Each row is a point on a landscape with many peaks, with its height.
From any point a climber steps to the highest of the 2 points nearest to it. It stops when none of these is higher. Distance is the straight distance between rows; heights are no part of it.
q858: [150 137 177 127 151 125 129 118 157 148 158 160 132 160  60 174 109 143
 146 140 101 182 110 128 126 137 114 146 139 101 184  65 115 119  99 147
 158 181 126 137 137 132]  (h 494)
q37: [105 141 153  69 155 104 147 139  97 134 153 118 130  96 135  72  89 161
 129  64 133  64  96 149 140 122 152 107 110  65 104 110 168  86 153 110
 121  92 138 128 121 124]  (h 417)
q897: [139 153 195 113 125 130 102  90 128 118 179 155 127 153  89 131 131 166
 181  95 139 103 104 124 154 134 155 174 123 132 162 104 126 104 132 124
 135 143 138 149 108 119]  (h 559)
q95: [ 94  68  87 130 108 159 157 171 194 138  93 109 114 139  60 166 149  77
  97 155 160 176 184  84 122 139 149 144 187  79 137 123 142 146 103 136
 189 165 146 154 147 147]  (h 369)
q254: [120  89 108 116 155 120 129 141 183 133 129 140 161 123  64 156 168  88
  86 125 105 141 134 127 140 161  99 124 183  97 132 106 103 100 135 118
 152 181 148 178 137 119]  (h 423)
q593: [141 189 190 132 128 155 120  58 128 161 106 132 129 148 120 122 111 134
 141 112 145 143 173  44 142 117 170 158 144 192 137 142 152 152  89 149
 149 131  99 124  94 106]  (h 674)
q118: [169 130 163 135 138 113  80  40 142 141  85 131 134 110 135 139 129 145
  95 102 102 126  71 116 141 162 100 110 175 197 146 137 156 110 118 118
  94 157 129 147  64 158]  (h 763)
q780: [109  94  97 113 136 140 155 220 107  89 123 107 117 145 159 150  96  97
 151 168 134 120 153 155 106 112 134 143  97  66 112 143 126 150 129 143
  98 109 127  63 161 136]  (h 522)
q998: [124  95 112 154 122 149 108  90 141 158 115 126  93 137  80 139 113  65
  85 136 149 187 162  71 162 130 137 136 180 181 146 118 103 189 102 105
 196 154 133 129 123 151]  (h 546)
q445: [107 121 152 126 131 146 166 133 121  97 113 106 105 106 148 132 112  86
 181 162 168 128 122 124  94 152 137 126 135 132 134 170 140 116 114 165
  84 105 141 100 120 115]  (h 340)
q978: [158  96 168  94 137 106  78  85 134 181 133 146 144 114  61  75  94 151
  60 104 112  99 115 104 137 134 141 112 113 114 176  93 131 156 155 106
 134 174 100 162 141 163]  (h 388)
q111: [101 111  97  98 168 154 148 225 123 152 142 100 129 128 155 120  83  74
 136 146 119 181 174 136 109 122 117 152 102  91  92 181 118 158 107 150
 128 138 131  67 207 145]  (h 560)
q857: [ 79 133 133 127  99 137 179 133  97  95  80 105 122 104 143  74 139  86
 168 138 193  83 166 112 113 158 168 113 140 127  95 183 149 117 128 178
  79  74 140 108 116  76]  (h 316)
q247: [194 140 108 148  97 165 141  88 121 104 100 126 109 153 138 124 115  77
 133 165 133 159 157  95  94 133 119 129 141 198 157 170  93 168 105 140
  96 149  91 139 129 119]  (h 594)
q757: [158 112 134 153 102 128  94  93 129  92 105 150 140 186  78 170 172  77
  84 139 135 119 145 101 168 157 131 166 183 175 151 107  86 134 125 111
 142 170 125 144  79 113]  (h 300)
q42: [161  90 149 165 130 142  78  52 140 167 109 175 130 112 133 148 186 131
 117 127 134 164 113 130 155 186 107 131 178 216 179 157 129 110 115 112
 141 190 162 159 118 162]  (h 495)
q277: [139  89  71 148 147 109 109 126 113 115 158 146 126 102 150 130 142 152
  92 114 111 130  92 172 122 115  87  87  94 137 119 120  96 130 183 103
 132 141 149 134 134 167]  (h 655)
q554: [108 136 122 206 140 105 118 120  92 178 112 169 155  87 192 177 187 203
  97  83  90 160 109 161 170  82 105 100 122 128 118  96 140  87 128 142
 125 117 151  93  98 183]  (h 530)
q287: [ 90  83  75 137 127 125 153 176 148 152  91 104 119 101 121 157 161 116
  88 154 109 146 152 132 109  96 139 104 142  85  85 120 127 136 109 114
 134  95 133 121 160 154]  (h 444)
q702: [116 153 155 126 140 117 148 121 120 114 126 129 131 113 151 120 128 144
 165 121 139 104 100 148 105 145 120 121 118 113 126 132 123  83 151 131
  91 103 140 112 102 107]  (h 364)
q550: [118 110 160 161 112 151 105 114 138 140 116 152 135 120 114 141 164 111
 144 143 162 135 175 127 119 165 135 148 113 140 167 142  96 107 163 128
 137 150 131 119 118 106]  (h 446)
q631: [131 127 127 109 147 107 105  99 155  96 185 144 135 158  81 136 138 137
 109  91 116 111  67 142 164 143 108 116 148 137 120  98 106 131 148 110
 150 166 147 167 104 140]  (h 332)
q393: [116 127  98 169 115 139 197 166 122 128 108 104 123 101 147 166 163 126
 135 172 118 171 154 149 112  59 135 123 126  96  92 131 124 124  84 161
  99  90 119 107 158 143]  (h 413)
q185: [109 195 159 161  94 147 158 106 102 156  82 118 109 145 154 119 148 156
 168 111 155 128 151  82 135  82 189 129 138 167 106 150 208 137  52 178
 128  69 109  92 107 110]  (h 57)
q62: [141  78  86 142 144 114 100 169 122  77 169 144 102 113 161 160 136 147
 148 161 128 129 106 200 131 138  79 127  79 107 130 112 110 135 185 116
 144 136 169 120 136 154]  (h 629)
q17: [160 196 131 100  90 159 119  87 131 117  79 104 101 139 154  80 112 134
 142 118 135 100 146  90 107 123 170 131 115 213 111 185 163 184 102 146
 109  99  92 142  93 105]  (h 610)
q924: [103  94 110 104 170 125 112 221  97 116 140 105 119 118 160 158  74 100
 114 127 115 115 139 168 137 126 136 134  56  80 122 120 118 178 173 109
 140  98 134  56 134 150]  (h 491)
q860: [104  92 165  57 175  92 105 153 127 158 143 109 132  94 123  81  75 125
  79  75 116  55  76 143 140 123 156 109 109  69 149 119 179 137 151  97
 115 113 124 128 118 162]  (h 443)
q452: [136 129 133  77 156 133 140  99 129 135  99  94 150  82 142  75  88  82
 103 120 113 105 135 100  89 162 111 101 143 170 104 192 124 122 127 118
  79 131 114 139 128 105]  (h 677)
q989: [121 185 151  73 136 135 145 140  79 119  79  85 141  93 199  98  65 115
 141  82 110  57  84 141 103 145 168 119  99 150 127 158 140 144 145 106
  79  77 105 117  71  94]  (h 601)
q833: [131 152 108 150 151 126 115 132  92  81 175 124 110 110 183 170  80 122
 146 115 115 147  78 163 151  85  79 129  78 134 130  99  97 157 161 124
 122 113 144  86  83 150]  (h 508)
q92: [122 118 110 105 127 102 136 137 124 104 152 141 143 145 121  61 148 163
 150 134 137  99 124 159  97 159 104 120 139 106  74 140 112  69 157 130
 106 135 152 155 181 102]  (h 180)
q442: [113 115 164 120 108 132  91 132 117 119 111 123 104 167 129 177 126 110
 116  99 138  77 120 113 187 118 171 154 123 105 169  92 158 143 133  79
 157  83 130  82  52 142]  (h 716)
q87: [165  40 153  99 125 125  85 106 140 151 138 125 111 144  75  98  99 123
  95 179 125 137 133 101 126 169 117 144 147 133 174 123  99 148 140  88
 141 200 120 171 178 141]  (h 358)
q520: [117  88 165  88 137 119 122 166 119 106 142 119 105 138 128 105  99 142
 186 173 154  94 124 160  99 160 125 158  99  59 140 135 142  96 143 137
 107 121 144 106 161 126]  (h 567)
q239: [167 206 158 119 136 126 147  91 111 113  96 111 148 134 147 146  98 121
 113  83  90 104 103 103 133 113 114 121 131 147 127 106 136 128 119 102
 102 111 100 118  50 112]  (h 675)
q576: [162 146 177 101 139 110 104  44 152 119 100 112 139 141  97 131 122 111
 100 123 121 109 117  79 156 142 136 137 180 166 131 117 142 127 116 117
 114 143 120 170  77 114]  (h 730)
q169: [137  78 138 107 164 112 114 165 112 119 144 134 129  97 154 135  99 135
 142 147 124 112  95 187 107 150  80 116  74  77 149 121 119  93 178 121
 107 142 164 101 136 141]  (h 600)
q224: [157 154 157 182 135 126  76  95 130 147 181 170 108 159 139 155 136 160
 188 155 129 174  83 152 128 118  96 156 129 156 209 115 125 110 110 151
 155 163 133 138 127 137]  (h 499)
q777: [140 116 140  73 125 130  85 141  81 105 139 116 133 108 183  63  64 135
 164 128 132  66  96 146  94 140 125 150  62 130 142 158 114 134 174 109
  82 117 118 116 147 121]  (h 555)
q909: [ 99 109  65 175 130 131 147 172 154 158 136 165 142 102  95 154 206 171
 123 132 104 194 136 177 130 119 111 126 142 109  98  97  90 107 131 139
 164 163 148 163 195 144]  (h 171)
q690: [145 152 152 153 127 160 172  92 150 187  98 121 118  91 135 127 119 104
 154 162 157 194 152  92  88 139 141 118 150 174 147 177 152 137  62 169
 126 121 126 133 155 115]  (h 89)
q240: [118 109  96 113 147 162 153 156 135 138 180 138 117 121 144  98  89  80
 167 150 142 191 175 119 118 151  87 131 121 124 108 182  84 135 125 148
 137 167 144 112 207 129]  (h 527)
q805: [ 89  98 106 175  93 152 148 165 152 114 117 155 131 129  92 161 209 104
 153 153 177 149 190 143 133 163 139 150 147  99 130 146  94 104 141 157
 155 150 152 128 145 110]  (h 412)
q596: [117 152 147  53 149 139 114 176  65 101 132  85 148 137 186  84  40  77
 162 101 116  77  89 122 106 138 164 155  79 153 133 153 129 171 144 106
  86 110 105 106 121 113]  (h 575)
q703: [ 94 186 119  87 136 107 189 178 123 155 137  77 144 121 133  87 122 130
 100  94 102  98 136  95 124  56 181 115 120 117  55 123 191 161  93  98
 147  68  87 125 153  99]  (h 250)
q422: [101 110  60 161 136 116 151 154 131 137 152 143  93  78 144 136 170 162
 151 155 126 203 132 186 120 110  95 112 126 108  72 120 121 119 122 154
 146 104 169 141 194 164]  (h 151)
q920: [123 108 160 105 131 101  84  83 137  99 156 140 137 132  92 128 132 123
  94  68 131  65  91 126 202 146 135 131 133 123 156  93 133 123 175  86
 132 142 140 152  59 134]  (h 354)
q785: [117 108 108 164 134 116 102 109 165 153 105 155 164 129  95 165 206 129
  73 102  98 141 110 130 154 135 110 110 184 145 143 107 121 100 125 110
 157 158 150 163 104 142]  (h 453)
q663: [131 149 131 143 141 110 131  79 120 117 111 118 131 102 171 148 136 158
 107  84 110 103  47 139 143 137  94  88 153 164 115 132 150  81 140 107
  93 109 144 128  49 143]  (h 723)
q294: [ 96 127 117 149 125  95 131 114 114 117 129 150 154  92 125  76 188 164
 119  95 152  90 113 183 122 175 101  91 134 131  94 136 107  70 194 126
 111 124 158 153 132 107]  (h 194)
q447: [ 95 120 116  87 176 132 155 214 159 130 141  86 116 156  99 163  71 103
 125 138 106 151 151 123 128 130 137 145 126  46  90 119 162 168  93 143
 166 129 128  90 156 165]  (h 670)
q537: [122 179 181 137 131 142 109  81 118 126 120 150 151 145 101 149 127  93
 123  88 151 133 192  67 177 121 152 160 137 155 136 110 102 144 127 126
 158 137 116 102  73 100]  (h 720)
q411: [118 127 102 171 111 144 140 162 144 118 159 153 110 134 119 157 162 133
 175 171 142 181 163 159 111 118 120 148 116 103 140 126  90 123 126 156
 149 142 131 125 167 126]  (h 382)
q428: [ 62  95 111 124 154 102 127 165 156 182  96 116 128  93 111 117 143 128
  77 107 129 115 143 132 122 110 154  96 137  71 120 112 160 132 135 110
 168  78 113 125 134 148]  (h 475)
q673: [157 166  71 131  76 133 155 117 135 107 148 117 132 185 116  98 151 160
 115 139 105 116 150  89 107  81 136 112 122 166  70 132 112 149 113 115
 126 124  93 167 162 106]  (h 217)
q624: [163 131  83 179  99 107  83 144 102 108 132 161 118 164 167 152 173 208
 141 170 116 125 120 170  96  72 137 155  91 123 141  95 120 118 150 126
 137  94 129 148 139 131]  (h 254)
q171: [118 194 132 115 118 111 165 130  78 104 157 129 132 108 171 102 113 188
 161  79 138  89  90 155 133 111 129 122  98 106  96  97 140  83 159 114
 109  72 143 132 103 100]  (h 389)
q610: [136  72 151  74 164 149 143 164 163 123 132  96 107 148  73 150  49  56
 110 170 134 164 172  93 129 178 119 171 172  76 140 126 127 156  96 144
 160 199 144 128 152 144]  (h 676)
q982: [109 123 113 172 129 157 176 111 151 165 134 148  97  73 145 138 159  97
 174 157 161 214 142 137 106 146 108 118 143 144 134 155 133 113  82 156
 136 121 164 133 181 135]  (h 106)
q352: [149 136  90 146 147 120 146 143 141 162 150 155 175 117  97 153 161 168
  97 117  75 182 104 161 105 104  87 100 135 109 121  86  92  94 123 127
 128 169 132 167 169 136]  (h 189)
q403: [160 105 121 117 128 120 115 116 141  60 159 129 140 169 105 142 131 103
 121 149 108 109  93 146 122 170  82 132 144 157 139 117  74 120 156  99
 100 171 146 158 121 111]  (h 314)
q530: [103 131 108 175 155  98 119 155 104 153 142 168 131  97 141 168 174 215
 110  87 112 147 112 187 168  77 125 114  94  73 115  70 125 101 155 148
 157 118 150 116 115 162]  (h 576)
q522: [150 142 114 204 116 105  87  80 111 185 108 187 134 107 157 104 199 220
 143 128 133 176 103 181 101 141 101 108 147 183 143 140 157  86 116 163
 149 128 149 151 154 154]  (h 224)
q829: [161 160 153 108  97 137  92 121  98  73 176 143 124 162 134 112  76 117
 186 139 140 104 117 127 134 128 122 175  81 140 181 105  88 148 163 116
 113 134 117 120 115 111]  (h 302)
q125: [178 175 116 170  96 141 123  69 149 152 126 150 107 147 150 110 137 165
 173 176 126 175 125 127  91 144 102 124 149 198 174 174 118 123  93 154
 117 153 112 177 149 109]  (h 642)
q546: [121  72 127  59 139  95 105 159 130 127 146 129 147 145 120  60 115 157
 116 113 121  70 115 152 127 157  99 127 113  58  89 133 135  71 166 104
 103 138 150 125 167 124]  (h 167)
q235: [105 140 104 145 118 161 209 114 140 121 126 108 134 103 127 118 153  69
 142 144 159 157 183  78 125 123 136  98 144 160  76 190 126 123  92 176
  99 125 128 133 151  79]  (h 473)
q634: [ 74 118  92 194 118 137 149 137 145 144 126 152 101  86 138 167 209 127
 161 129 153 205 151 176 162 136 106 124 152 130  89 132 123 105 102 157
 157 116 178 115 150 159]  (h 130)
q389: [116  72 125 116 154 163 142 197 142 168 138 112  91 110 126 137  79  75
 143 174 149 196 168 140  81 157 126 160 109  90 156 162 139 162  98 141
 166 157 142  98 209 162]  (h 599)
q758: [126 110 166 183 145 121  98 118 141 179 137 177 112 117 122 166 163 179
 179 154 143 188  96 165 121 140 114 136 136 108 187 101 157  89 111 159
 167 155 161 119 143 164]  (h 498)
q289: [150 131 157 144 125 124  75 117 108  84 186 158 140 143 125 144 109 118
 160 120 134 128  92 167 167 158  77 153  83 146 192  90  82 133 181 123
 130 176 145 117  99 124]  (h 319)
q532: [135 204 163 106 147 126 139  85 145 168  80 113 164 104 128 115 107 124
  79  69  98 117 137  84 138 105 140  99 151 160 118 129 170 148 110 111
 137 102  84 132  67 107]  (h 638)
q751: [148 171 100  76 124 121 154 120 134 128 161  95 139 155 106  80 104 131
  97 106  95 103 128  58 116  75 159 119 128 150  78 117 156 166  97  88
 151 103  94 147 155 110]  (h 232)
q33: [105 145 114  70 125 137 185 192 120  52 145  84 122 159 164 162  60  97
 145 113 129  67 106 133 172 117 158 130 126  69  89 115 146 160 131 111
  99  86 145  75  90 104]  (h 611)
q229: [165 118  95 135 139 130 124 124 123 115 178 146 127 116 166 104 115 119
 149 156 115 159 109 156  87 142  58 119 107 151 148 160  72 105 149 123
 107 166 137 156 181 128]  (h 229)
q699: [131 186 134 168 105 154 140  92 128 172  75 122 118 110 168 126 141 143
 150 132 136 179 152  93 116 106 139 115 133 198 117 170 159 145  64 169
 122  88 102  94 117 132]  (h 74)
q265: [178 190  95 159  75 153 120  84 121  78 128 135 112 163 172 117 122 125
 180 164 136 135 132 115 106 115 109 132 121 203 153 176 106 140 117 169
  89 138  96 150 110 104]  (h 615)
q494: [136 141 144 178 128 108 105  86 109 154 136 178 151  99 132  83 191 204
 121  82 133 117  85 186 118 150 104 103 127 161 130 142 129  78 170 151
 114 146 143 157 117 137]  (h 208)
q535: [195 111 187 137 139 112  78  81 100 112 132 146 139 129  94 130 110 120
 116 127 106 122 100 144 141 159  86 146 101 149 190  84  95 128 161 111
 107 182 115 141  99 143]  (h 333)
q398: [165 154 104 138 114 125 134  59 155 169 111 139 121 100 136  91 133 180
 117 141 117 170 110 125  94 158 107  77 148 197 126 157 139 126 109 129
 119 137 121 172 154 132]  (h 669)
q466: [143 111  84 175 130 129 101 167 132 131 169 153  85  93 176 156 129 126
 181 206 149 198 141 191 106 108  82 152  94  90 179 140 122 123 142 143
 169 145 149 128 188 142]  (h 357)
q482: [ 67 115 126 134 142 104 131 146 166 141 120 132 152 100 119 143 159 117
  88  80 129  96 134 144 178 130 127  94 148  67 123 105 125  98 164 105
 149 103 128 122  74 122]  (h 438)
q19: [ 77 142 132 172  91 147 112 144 130 143 114 140 138 169 112 177 185 142
 116 103 125 134 178  97 183  79 170 152 129 110 120  93 120 133 120 117
 171 112 118  92  95 138]  (h 707)
q912: [120 109  88  74 123 117 117 204  81 111 150 124 133 164 163  74  96 151
 122 116 122  72 154 153 112  95 159 152  70  67  80 126 132 122 161 103
 123  73 139  89 179 115]  (h 536)
q996: [158 146 150 122 110 135 168 118 141 128 158 148 141 176  95  96 143 168
 167 170 134 131 145 111  86 148 133 136 151 126 130 138 111  87 106 164
 112 171 110 184 184  78]  (h 603)
q483: [ 91 165 167 129 132 158 134 105 122  94 153 134 128 125 136 147 105  92
 175 108 171 127 145  93 164 129 145 148 113 156 128 135  97 147 140 142
 139 122 137  87  79  98]  (h 773)
q465: [159 207 149  90 125 128 162 124  98 138  85  88 136 111 185 128  72 147
 101  47  95  53  88 134 141 117 158 117 119 118 135 117 162 120 136  80
  98  70 101 123  51 102]  (h 634)
q715: [160 148 196 126 139 111 104  86 135 149 187 152 121 145 103 120  99 183
 180 140 129 150  86 136 111 127 120 147 110 120 188  96 128 117 114 149
 129 168 126 162 147 131]  (h 526)
q718: [ 96  94 182 139 141 126 129 149 151 161 116 135  93 127  86 158 138 159
 162 152 164 153 129 148 111 141 153 144 132  67 156  96 176 104 111 151
 171 117 148 107 129 157]  (h 549)
q161: [130 124 107  73 119 124 122 166  92 116 105 104 139 148 165  57  97 129
 121 133 124  64 134 122  75 134 147 128  96 124 100 174 135 125 145 104
  87  91 113 114 162 107]  (h 562)
q18: [ 99 127  82 188 134 120 112 106 132 149 127 154 151  93 144 173 200 154
  81  81  96 168 100 149 175  94  97  92 152 162 101 108 112 117 130 111
 148 132 155 119 100 177]  (h 489)
q614: [105  96 141  70 184  93  99 145 149 180 120  99 151 112  98  82  74  98
  49 103 110 102  97 101 120 111 155 102 152 110 152 118 176 169 126 100
 147 114  91 144 138 160]  (h 422)
q319: [191  66 177 104 124 116  89 105 108 110 142 134 116 147  69 117  73  74
 112 166 119 128 137 118 153 178  94 179 128 134 174  86  68 146 143 106
 129 210 112 144 141 126]  (h 346)
q4: [126 144 121 173  84 135 201 112 133 115  87 120 138 157 110 156 196 129
 144 139 142 137 143  92 127  87 154  98 177 135  93 137 179 106  70 184
  98 113 109 127 109 101]  (h 400)
q674: [169 107 132 191 110 149  79 101 124 154 110 170 126 127 140 152 183 125
 139 155 128 161 132 147 121 156  96 137 117 181 198 137 101 119 144 107
 149 166 139 133 133 142]  (h 471)
q144: [ 93 139 108 159 116 139 178 121 161 140  89 120 146 100 110 162 193  91
 115 133 134 164 158 102 143 114 137 104 180 129  90 143 137 102  85 142
 124 113 138 130 121 111]  (h 437)
q947: [130 112 173 118 173 126 112 120 143 161 166 149 119 112  64 141  74 120
 127 112 125 177 117 131 153 147 111 127 104  92 173  78 114 155 142 150
 177 189 130 112 130 167]  (h 461)
q455: [ 98 126 121 125 144 124 157 198 149 136 140 120  85 141 103 161 109 172
 168 159 134 157 143 150 104 108 153 143 117  37 102  97 170 139 100 164
 174  99 137 106 166 159]  (h 609)
q291: [113 137 184 133 105 140  96 120 102 108 131 138  93 157 163 157 125 144
 195 125 168  96 104 130 164 132 162 180 109 120 177 113 167 115 129 121
 131  91 149  72  71 142]  (h 653)
q274: [157 124 125 149 121 152 165 105 156 141 111 146 143 156  89 153 167 111
 129 166 132 160 155  93  98 144 134 129 178 145 149 140 107 110  96 145
 118 176 121 175 153 103]  (h 570)
q509: [ 81  88 108  83 149 115 107 194 121 155 135 125 130 123 119  88 117 136
  95  97 130  92 165 139 120 121 157 121  83  54  91 118 141 134 162 107
 164 101 117 104 167 139]  (h 507)
q317: [143 186 206  93 118 158  82  43 115 145  81 120 114 101 150  98  97 155
 164 104 143 114 143  81 134 148 159 153 127 202 138 180 159 148 109 149
 111 130 110 132  75 112]  (h 639)
q473: [ 72 153 114 122 111 110 214 169 140 140 116  80 124 125 110 106 156 128
 121 136 124 121 150  90 127  59 173  94 147  95  42 123 186 148  69 153
 149  80 107 125 162 109]  (h 274)
q80: [139  85 199 115 156 127  77 106 115 175 141 126 101 105  85 122  68 105
 111 130 145 160 115 116 128 139 141 150 110 141 202 101 129 188 128 122
 164 170 114 105 133 178]  (h 436)
q861: [129 143 125  89 139 129 127 153 104  72 180 121 125 138 140 150  60 124
 133  86 114 105  95 165 171 117 108 133  68  91 129  74 107 153 170 101
 125 116 142  90  94 134]  (h 535)
q183: [162 126 102 156 115 128 120 135 135  99 131 141 142 173  82 172 161  97
  93 138  89 145 128 126 132 122 108 137 146 141 130  81  67 142 132 104
 138 164 112 139 123 125]  (h 297)
q260: [148 118  46 176  57 151 166 135 111  79 117 118 117 149 155 116 183 127
 135 172 147 137 162 135 107  81 132 106 126 155  87 177 107 139 114 166
  74 112 100 148 165 127]  (h 256)
q273: [143 156 166  50 135 132 137  84 120 125 112 100 150  86 142  37  82 144
 163 124 123  80 136  84  96 166 131 131 132 158  84 185 140 102 131 148
  72 145 115 170 144  72]  (h 657)
q255: [ 84 143 139 177 115 115 103 139 111 151 122 173 141 140 142 168 201 183
 134  78 127 114 141 161 182 116 143 129 112  98 122  87 128  96 151 117
 159 109 138  92  96 132]  (h 633)
q961: [121  81  80 102 132 135 133 175 183 126  96 110 151 146  75 150 129  50
  72 143 112 138 174  81 125 125 114 132 181  70 125 101 112 135 119 111
 156 153 113 143 141 129]  (h 397)
q518: [ 88 122 111 117 145 144 156 121 153 121 161 125 127 112 113 104 122  89
 138 132 154 150 172  93 126 151 114 109 140 146  80 166  85 131 134 143
 141 143 143 134 155 103]  (h 501)
q500: [ 97 102 130  78 187 102 126 186  95 133 135  96 111 103 176 125  70 102
  86  87 113  71  77 169 138 123 151 102  87  87 123 122 151 153 166  98
 122  94 132  89 109 154]  (h 465)
q646: [177 106 103 158 112 167 139  97 120 155  94 134 101 127 115 129 108  47
  89 164 139 196 184  81 117 144 120 139 154 190 166 156  82 185 105 103
 148 157 106 137 162 138]  (h 572)
q697: [154 149  70 141 113 120 150 139 134 134 158 117 155 145 130 131 143 184
  97 153  67 164 119 121 103  60 105 106 114 139  70  90  86 137 112 119
 130 131 107 162 175 132]  (h 204)
q290: [105 125 125 124 117 130 160 138 141 137 103 101 108 148 100 122 133 104
 106 140 149 114 142  81 108  96 186 109 153 130 108 150 168 154  86 135
 135  84 109 125 126 119]  (h 301)
q830: [109 117 150 130 125 116  92  96 146  98 131 142 178 128 109 147 181 110
  97  95 144  71 121 135 184 174 124 136 166 148 139 126 109  97 172 106
 122 146 153 156  65  87]  (h 376)
q714: [132  60 114  97 151 152 119 182 165 128 146 118  97 130 101 153  86  92
 144 164 123 159 163 142 127 203  94 161 116  71 143 142 127 144 138 134
 170 193 149 111 178 172]  (h 637)
q898: [ 87 159 108 164  78 133 186 153  74 103  76  92 107 113 177  95 153 124
 153 126 164  93 165 137 138  91 173 108 114 131  68 151 145 147 120 171
  79  45 108  93 117 104]  (h 292)
q803: [110 113  79 142 142 105 135 116 115 120 129 116 110  80 170 133 138 142
  81  98 113 107  75 155 133 105  98  70 124 141  77 131 130 115 159 102
 113  83 153 127  94 155]  (h 684)
q194: [ 81 140 151 137 135 125 113 151 132 156 105 109 122 143 115 159 121  86
  81  87 125 121 157  88 173  93 172 143 140 105 136  95 139 168 116 101
 176  82 104  89  73 135]  (h 783)
q807: [139 105 117 148 141 132  99  56 147 154 128 147 105 110 108 138 132 101
  93 126 133 174 104  98 149 149 108 106 162 202 146 137 117 157 120 105
 157 154 145 127 120 164]  (h 521)
q862: [134 161 152 107 123 129 174  91 135 118 127 127 145 115 125  67 138 142
 173 154 144 116 150 105  89 168 118 115 149 151  95 172 126  76 116 170
  89 146 121 174 159  64]  (h 632)
q549: [140 117 157  87 134 126  92 108 138 152 121 108 136 139  85  78  84 111
  80 118 124  97 149  76 109 128 170 141 132 148 150 118 135 165 128  91
 142 124  83 149 130 135]  (h 405)
q243: [161 132  90 205 113 106  70 123 106 141 121 181 137 153 179 155 205 223
 127 134 102 143  89 191 116 103 102 136 126 174 143 117 133  97 131 141
 142 122 151 151 135 147]  (h 239)
q481: [163 121  50 177  93 138 138 142 122  92 153 143 108 151 176 116 156 124
 159 199 130 154 126 160  81 112  92 132 128 152 136 172  92 115 125 146
  95 136 130 165 187 114]  (h 241)
q446: [147 181 177 145  80 134  63  96  99 103 152 169 128 177 164 140 144 175
 209 105 145  93 110 131 160 126 151 188 103 153 195 116 150  88 125 132
 120 122 136 113  85 118]  (h 604)
q836: [124 152 131  63 155 126 163 141 119  65 169  90 119 149 132 131  59 102
 137 103 107  90  76 112 145 114 113 120 127 115  92 104 132 137 124 102
 113 114 139 110  99 120]  (h 568)
q983: [ 90 107 113  82 141 126 153 204 159  83 127  92 134 140 128 174  83  83
 114 122 123  81 146 147 164 165 132 125 123  39 103 113 136 135 143 113
 126 104 142  78  97 123]  (h 667)
q567: [142  82 124  70 142 112  94 147 139 118 190 157 160 155 104  84 109 149
 117 114 110 102 118 152 142 171  80 132  94  94 119 123  96 102 178 117
 123 200 151 139 175 132]  (h 154)
q570: [135 143 104 175 120 116 146 154  95 144  91 113 131  97 189 173 146 175
 112 151  94 152 136 160 104  51 130 121  96 119 101 115 115 124 116 126
 105  64 112 105 122 143]  (h 387)
q110: [144 201 115 110 132 112 145 100 148 194  72  90 151 105 132 105 117 175
  70 102  88 142 107  96  96  90 149  83 139 181  98 141 195 182  79 114
 141  80  79 134 124 126]  (h 664)
q117: [152 111 144 104 151 125 124  74 156 135 115 118 151 105 100 114 124  98
 101 152 124 128 133  95 107 170 107 115 167 154 140 154 106 106 125 112
 105 168 128 172 132 110]  (h 700)
q498: [125 130  68 191  52 160 184 127  80  80  79  98 129 117 167 113 169 105
 166 139 178 130 172 140 140  77 144 100 104 161  90 185 138 144 107 208
  57  86  81 109 136 115]  (h 271)
q491: [145 146  99 116  97 136 127 159 115  61 185 136 120 179 147 129 107 149
 169 149 132 100 126 143 117  94 131 154  87 103 129 105 111 138 148 121
 112 108 123 119 145 115]  (h 286)
q401: [119 157 142 127 118 134 210 114 129  79  84  97 134 143 137 157 149  98
 152 129 152  82 113  87 140  99 162 107 174 119 103 147 196 110  83 168
  74 100 114 113  65  82]  (h 363)
q710: [116 130 152 105 113 132 154 131 143 113  67  91 125 153 138 142 134  97
 106 120 144  50 130  95 141 113 189 127 169 100 137 142 186 128 103 120
  96  70 103 125  65 101]  (h 330)
q302: [139  57 156 100 133 115  81 103 140 173 151 130 104 115  98  74 107 174
 111 149 134 114 108 117  97 145 149 117 108 128 160 132 137 148 147 103
 145 152 123 156 181 165]  (h 372)
q599: [157 149  76 153 101 102 121 177 101  59 184 141 138 178 165 164 146 208
 139 152 104 121 112 178 131  60 121 166  91  97 104  73  99 117 149 131
 114 103 140 163 140 109]  (h 268)
q399: [ 93 137 113 121 109 112 145 140 171  86 126 123 179 142 111 148 168  95
 101 109 134  78 149 112 164 146 134 118 162 100 104 120 105 101 160 108
 117 118 132 148  84  72]  (h 402)
q217: [128 135 146 112 102 143 115 131 112 138  69 104 109 127 143  84 119 116
 122 142 152  83 163 114  75 148 182 140 100 162 138 185 147 157 135 126
  89  85  94 124 123 115]  (h 585)
q740: [104  89 154  60 187 129 129 189 154 124 132  80 135 126  96 149  55  58
 109 130 112 119 140 123 136 167 117 151 130  59 130 125 146 148 122 123
 142 144 133  89 127 147]  (h 718)
q966: [137 140 123 116 143 110 128  80 149 192 112 120 139 103 102 100 100 157
  90 125 116 159 103  90 100 125 136  78 149 179 129 138 156 166 102 120
 147 111 111 142 153 151]  (h 696)
q743: [184 104 196 153 104 117  56  95 102 100 104 157 145 180  91 169 152 107
 111 137 118 105 117 134 170 177 116 183 147 163 193  84 102 120 134 107
 140 186 133 132  80 127]  (h 317)

For each start below, name the point where the climber stops.
q546 | q535
q411 | q966
q982 | q740

Write out the way that a climber takes from each point below.
q498 | q898 > q857 > q445 > q702 > q171 > q37 > q860 > q500 > q924 > q780 > q111 > q389 > q714 > q610 > q740
q699 | q690 > q982 > q634 > q422 > q909 > q352 > q697 > q673 > q751 > q703 > q473 > q290 > q710 > q401 > q4 > q144 > q235 > q518 > q240 > q111 > q389 > q714 > q610 > q740
q319 | q87 > q302 > q978 > q549 > q614 > q860 > q500 > q924 > q780 > q111 > q389 > q714 > q610 > q740
